Each scene shows the same named points in several views. A view is turned or mirrored, and shifted as a whole, has a little noise and may leave points out.
In the rows, zero is written as 100.

Scene 1
View 1
J_596: 97,86,79,100,95,101,103,93,127,111,89,107,97,92,109,105,113,92,108,78,105,102,95
J_379: 72,88,119,113,110,91,119,91,116,114,83,109,85,104,116,102,96,99,105,93,111,91,111
J_54: 91,90,70,106,97,101,118,93,122,105,80,101,94,95,95,104,122,82,108,86,109,98,88
J_724: 85,92,112,116,104,86,115,96,115,112,97,98,88,109,103,102,87,99,102,104,108,97,108
J_909: 98,85,94,102,96,96,97,95,126,115,97,104,95,97,114,105,100,99,104,82,106,103,102
J_997: 106,91,82,106,92,93,101,99,124,110,105,96,99,102,96,104,98,96,103,92,103,105,95
J_755: 99,89,94,107,96,92,102,98,123,114,101,99,96,102,104,103,94,99,103,92,105,102,101
J_377: 99,87,108,103,97,91,93,96,125,119,106,104,97,101,119,105,86,107,103,85,106,105,110
J_701: 98,89,79,104,96,98,107,96,124,109,91,101,96,96,101,103,111,91,107,86,105,102,93
J_830: 75,86,93,104,105,101,119,89,123,112,72,114,88,93,117,103,120,90,108,79,109,91,99
J_459: 86,91,100,112,102,92,117,95,117,111,90,101,90,104,102,103,98,94,104,96,107,98,101
J_516: 80,91,98,113,105,92,122,93,115,109,84,103,88,105,100,102,105,92,106,96,107,93,101
View 2
J_909: 104,96,104,104,105,115,103,98,117,106,81,97,80,103,99,92,111,76,83,93,99,99,93
J_701: 96,96,102,112,112,118,102,88,112,112,91,104,90,110,105,92,106,90,89,92,100,96,86
J_997: 93,102,92,98,121,122,106,101,113,102,87,97,92,100,105,87,100,95,86,90,86,99,78
J_596: 101,98,109,117,107,118,97,87,114,113,89,105,84,110,103,93,108,86,90,94,104,95,89
J_377: 108,97,98,90,104,114,106,109,117,98,77,92,75,96,94,91,112,69,76,91,96,100,98
J_830: 103,84,115,117,97,108,106,76,113,133,92,111,97,118,98,97,118,70,87,97,125,99,108
J_516: 92,88,94,93,111,113,116,91,111,124,91,104,106,109,103,92,110,81,81,93,107,105,98
J_379: 102,86,96,84,101,107,121,97,113,124,86,101,103,106,97,94,117,63,74,95,112,110,112
J_755: 99,96,95,95,111,118,107,102,116,104,83,96,87,102,99,91,107,82,81,91,94,101,91
J_459: 95,91,93,92,111,114,116,95,111,118,89,100,101,105,101,92,108,79,81,93,101,104,97
J_724: 96,90,87,77,111,112,121,105,112,114,85,95,102,100,100,91,109,75,75,91,97,109,99
J_54: 92,94,108,128,114,119,99,73,111,123,99,112,100,118,108,95,106,99,97,93,107,93,82
View 3
J_379: 88,101,112,98,92,100,79,89,100,126,102,111,91,103,92,99,107,92,72,110,95,132,85
J_701: 95,120,94,113,101,110,95,103,114,110,108,95,104,110,91,110,118,89,89,108,94,115,114
J_596: 92,125,92,114,102,113,86,99,115,109,106,94,106,113,86,115,121,90,92,102,90,120,110
J_830: 80,116,101,104,97,105,80,83,115,122,103,91,98,112,74,110,117,96,78,102,97,125,99
J_755: 103,114,100,113,98,107,92,108,102,111,107,110,103,104,103,106,112,84,90,112,89,121,103
J_377: 107,118,100,115,97,109,77,106,92,111,103,121,102,104,107,108,111,80,92,109,82,134,96
J_909: 95,123,96,112,99,111,76,98,103,112,103,102,102,110,90,114,118,87,89,102,87,129,101
J_459: 94,107,105,106,95,102,96,100,105,118,106,106,97,104,94,102,110,89,81,115,96,121,102
J_997: 105,116,95,117,101,107,107,116,108,104,110,106,104,102,107,103,115,83,92,117,92,111,116
J_724: 100,99,110,104,93,100,97,102,98,119,106,116,95,97,105,95,106,88,78,119,93,124,96
View 4
J_459: 117,97,91,80,106,100,102,71,89,106,97,104,98,86,103,85,92,103,110,98,104,78,99
J_755: 118,101,80,86,102,98,97,81,85,102,92,106,104,83,107,93,97,102,112,85,105,87,97
J_997: 115,98,71,97,105,98,103,92,83,98,96,111,104,78,107,99,90,103,100,86,111,83,93
J_377: 123,108,84,80,95,98,92,77,86,105,83,105,111,83,109,90,105,104,127,74,103,96,100
J_516: 117,96,95,79,108,102,102,67,90,109,99,102,93,89,104,82,89,100,104,105,104,76,100
J_596: 109,104,86,95,108,100,92,85,74,101,92,91,92,90,110,79,105,88,99,90,104,94,101
J_724: 122,97,90,73,99,100,103,68,97,110,95,111,104,83,102,94,90,112,118,97,105,76,99
J_830: 110,101,103,81,111,103,92,66,80,109,95,85,85,97,107,67,103,88,105,105,98,87,106
J_379: 121,101,103,66,101,102,97,54,97,113,94,100,98,90,103,80,97,105,123,100,99,81,104
J_909: 116,106,84,88,103,97,91,81,80,102,88,98,101,87,109,86,105,96,114,83,103,95,99
J_54: 104,95,89,99,117,102,99,85,76,101,102,92,84,91,108,77,94,87,86,104,106,82,99
View 5
J_755: 92,96,108,106,106,97,108,97,95,106,106,100,96,98,90,106,107,107,98,105,101,110,77
J_377: 102,102,102,103,110,83,101,91,90,106,115,98,87,104,92,109,108,113,97,95,81,123,72
J_724: 98,91,96,104,103,99,107,98,86,102,112,116,96,104,98,105,95,103,101,100,84,129,85
J_379: 97,93,89,96,96,92,106,98,82,93,112,125,92,116,106,104,97,110,107,97,78,142,92
J_54: 80,89,110,100,90,108,120,104,91,95,94,111,107,107,96,100,108,113,104,113,119,112,98
J_701: 85,95,109,103,97,100,114,99,94,100,100,105,101,104,93,103,109,113,101,108,109,112,87
J_459: 93,90,98,103,99,101,110,100,87,100,108,118,99,106,100,104,96,104,102,103,89,126,88
J_516: 91,87,97,101,94,105,113,102,86,95,106,122,101,108,102,101,95,104,103,106,93,128,93
J_997: 94,91,112,110,108,106,108,98,96,110,105,100,99,91,87,107,100,98,94,108,104,108,74
J_596: 83,99,108,98,96,94,114,100,92,97,99,103,100,109,94,102,115,122,101,106,109,112,88

In a view up to two points have been moved. Name them for each view, in the order of its rows, or write none.
view 1 => J_997
view 2 => J_830, J_54
view 3 => J_909
view 4 => none
view 5 => J_755, J_724

Scene 2
View 1
J_606: 83,96,116,80,97,92,90,111,96,89,87,107,99,97,106,72,83,100,108,98,105,106,97
J_609: 77,88,117,102,119,85,102,106,103,99,91,123,94,96,104,95,104,103,94,103,97,86,93
J_173: 104,94,95,75,97,98,89,113,108,98,108,91,85,96,115,88,94,133,125,99,108,110,98
J_451: 91,92,105,83,102,94,94,112,105,97,98,101,90,96,111,85,93,121,118,100,104,105,97
J_646: 93,98,99,77,108,87,90,107,101,94,97,111,91,103,111,85,101,100,94,101,108,94,96
J_530: 67,90,130,106,115,83,102,106,93,94,77,132,104,96,99,82,95,83,87,103,95,88,93
J_236: 74,93,121,94,108,86,96,108,95,92,83,122,100,97,104,77,92,90,96,100,99,97,94
J_899: 81,87,119,98,114,89,102,109,105,100,91,116,93,93,106,90,99,114,107,103,97,95,97
J_522: 93,89,105,87,109,91,98,109,109,100,103,106,87,94,113,95,102,126,116,101,102,100,98
J_142: 76,99,116,84,107,84,92,109,89,87,78,125,104,104,100,71,90,68,80,99,106,90,93
J_758: 105,86,98,86,104,99,101,114,119,104,116,93,79,92,117,105,105,157,136,103,102,107,98
J_795: 105,97,93,70,93,99,87,114,106,94,108,88,84,98,116,83,90,135,130,97,111,115,99
J_311: 92,87,107,89,109,91,99,110,108,101,100,108,88,95,111,94,100,125,116,104,101,100,95
View 2
J_451: 113,103,102,101,101,103,103,87,107,99,106,95,111,93,106,109,102,100,105,109,114,82,100
J_795: 128,118,89,100,112,107,107,76,94,104,100,92,124,88,112,119,107,96,93,107,124,78,107
J_311: 109,99,105,106,104,101,100,89,105,100,107,103,104,99,106,104,104,108,107,115,115,84,104
J_646: 100,99,100,104,90,102,90,87,125,107,96,91,118,89,104,94,107,116,110,106,112,84,98
J_522: 110,100,100,107,103,99,101,91,104,101,105,101,104,99,107,105,105,108,105,116,115,85,103
J_609: 92,86,115,107,90,98,92,102,120,98,108,102,99,102,100,90,100,115,120,116,104,89,96
J_173: 123,112,92,102,109,104,105,78,98,103,101,94,118,92,111,116,107,99,96,110,124,81,106
J_899: 100,90,115,106,93,99,99,97,114,97,113,101,99,100,103,100,99,107,113,114,106,89,94
J_530: 81,79,128,100,76,101,89,101,135,92,115,94,102,99,98,87,91,107,125,111,92,91,78
J_142: 83,86,119,95,70,109,86,92,145,102,99,81,121,85,97,86,95,108,120,97,94,86,75
J_236: 90,89,119,98,82,105,92,93,128,94,109,90,110,93,100,94,94,104,118,106,97,86,82
J_606: 104,100,112,93,87,110,99,82,122,95,103,84,123,89,104,103,96,96,106,102,103,84,84
J_758: 126,110,98,107,118,98,112,86,84,95,113,108,101,102,109,122,105,97,97,121,124,84,114
View 3
J_899: 100,91,89,105,87,93,97,93,97,104,99,90,103,123,99,97,97,78,101,92,85,99,81
J_236: 116,90,80,107,75,97,123,104,106,99,98,95,103,126,105,97,106,73,101,96,80,90,78
J_522: 90,83,79,97,99,91,97,92,94,107,95,92,109,108,97,86,86,86,94,88,91,103,76
J_530: 111,98,95,112,79,97,103,96,103,100,104,88,103,135,101,108,103,76,106,96,75,91,84
J_142: 122,99,81,112,81,107,131,104,116,92,109,92,108,136,107,112,107,80,100,101,64,79,83
J_311: 92,83,80,98,99,91,98,94,96,105,94,92,108,109,98,85,89,85,95,89,94,100,78
J_795: 90,67,59,85,102,90,117,102,96,105,85,97,111,88,99,64,87,86,83,87,100,105,68
J_451: 95,79,75,95,93,91,111,95,97,103,91,95,107,106,99,82,92,82,94,89,92,101,75
J_758: 79,73,77,88,98,81,89,91,83,114,83,95,103,92,91,67,83,80,93,82,107,115,74
J_606: 111,85,71,100,82,98,128,106,105,97,95,97,106,117,105,88,103,77,94,93,82,91,74
J_609: 101,96,92,110,92,96,93,91,100,104,104,87,107,129,99,104,96,83,104,94,82,93,84
J_173: 88,70,65,86,102,89,112,99,96,105,90,97,113,94,97,70,85,89,87,87,99,104,71
J_646: 100,89,72,101,102,102,115,99,111,100,104,91,115,114,104,95,91,91,91,96,80,88,81
View 4
J_758: 92,84,90,117,90,78,78,116,88,69,88,93,101,104,98,112,104,67,129,106,80,115,102
J_142: 103,80,100,89,106,114,109,90,112,120,122,114,89,86,86,122,115,121,77,99,98,75,110
J_795: 101,81,96,125,91,78,94,124,98,85,105,88,105,108,75,126,104,76,126,108,72,108,106
J_173: 97,77,91,123,90,81,92,120,95,83,100,88,104,108,81,126,103,82,128,108,74,109,106
J_522: 98,89,97,104,97,89,87,108,96,88,98,102,98,94,91,114,109,79,110,102,88,101,104
J_451: 97,81,94,109,96,91,93,109,100,92,102,100,98,100,88,121,107,87,111,106,85,99,105
J_530: 95,79,94,80,106,117,97,84,104,104,103,115,85,84,107,111,112,120,79,98,106,79,106
J_899: 95,84,94,94,100,100,90,97,96,92,98,108,91,90,104,110,109,94,98,102,95,95,102
J_646: 105,88,103,99,103,98,105,101,107,111,117,109,94,92,82,120,113,96,91,101,92,86,105
J_606: 99,74,92,107,95,102,103,103,107,102,112,99,96,99,83,125,107,109,101,104,85,91,110
View 5
J_142: 98,111,69,100,96,100,111,79,125,112,77,83,87,101,113,128,112,111,100,76,132,103,98
J_236: 100,103,78,94,92,90,103,88,122,114,85,96,85,103,121,119,102,100,102,87,125,97,100
J_451: 93,95,102,103,92,82,95,93,94,98,98,102,100,104,133,111,102,77,113,98,120,104,101
J_758: 92,85,121,102,89,71,83,100,87,96,107,117,100,110,147,99,94,57,118,112,109,98,103
J_795: 87,92,112,108,98,85,98,97,69,84,105,106,111,99,134,106,102,64,119,105,119,111,100
J_311: 91,95,111,107,90,78,86,85,114,99,94,102,87,118,135,107,108,80,116,97,111,94,104
J_606: 95,98,89,100,96,88,101,94,97,102,93,99,100,98,127,113,100,83,108,94,125,105,100
J_646: 91,105,97,111,95,91,102,79,105,93,86,91,95,106,121,117,116,92,117,87,124,102,102
J_609: 96,100,96,102,88,81,90,78,130,111,84,96,80,115,130,113,109,95,110,89,115,91,104

In a view up to two points have been moved. Name them for each view, in the order of its rows, or write none.
view 1 => J_758
view 2 => none
view 3 => J_236, J_530
view 4 => J_173, J_646
view 5 => J_311, J_606
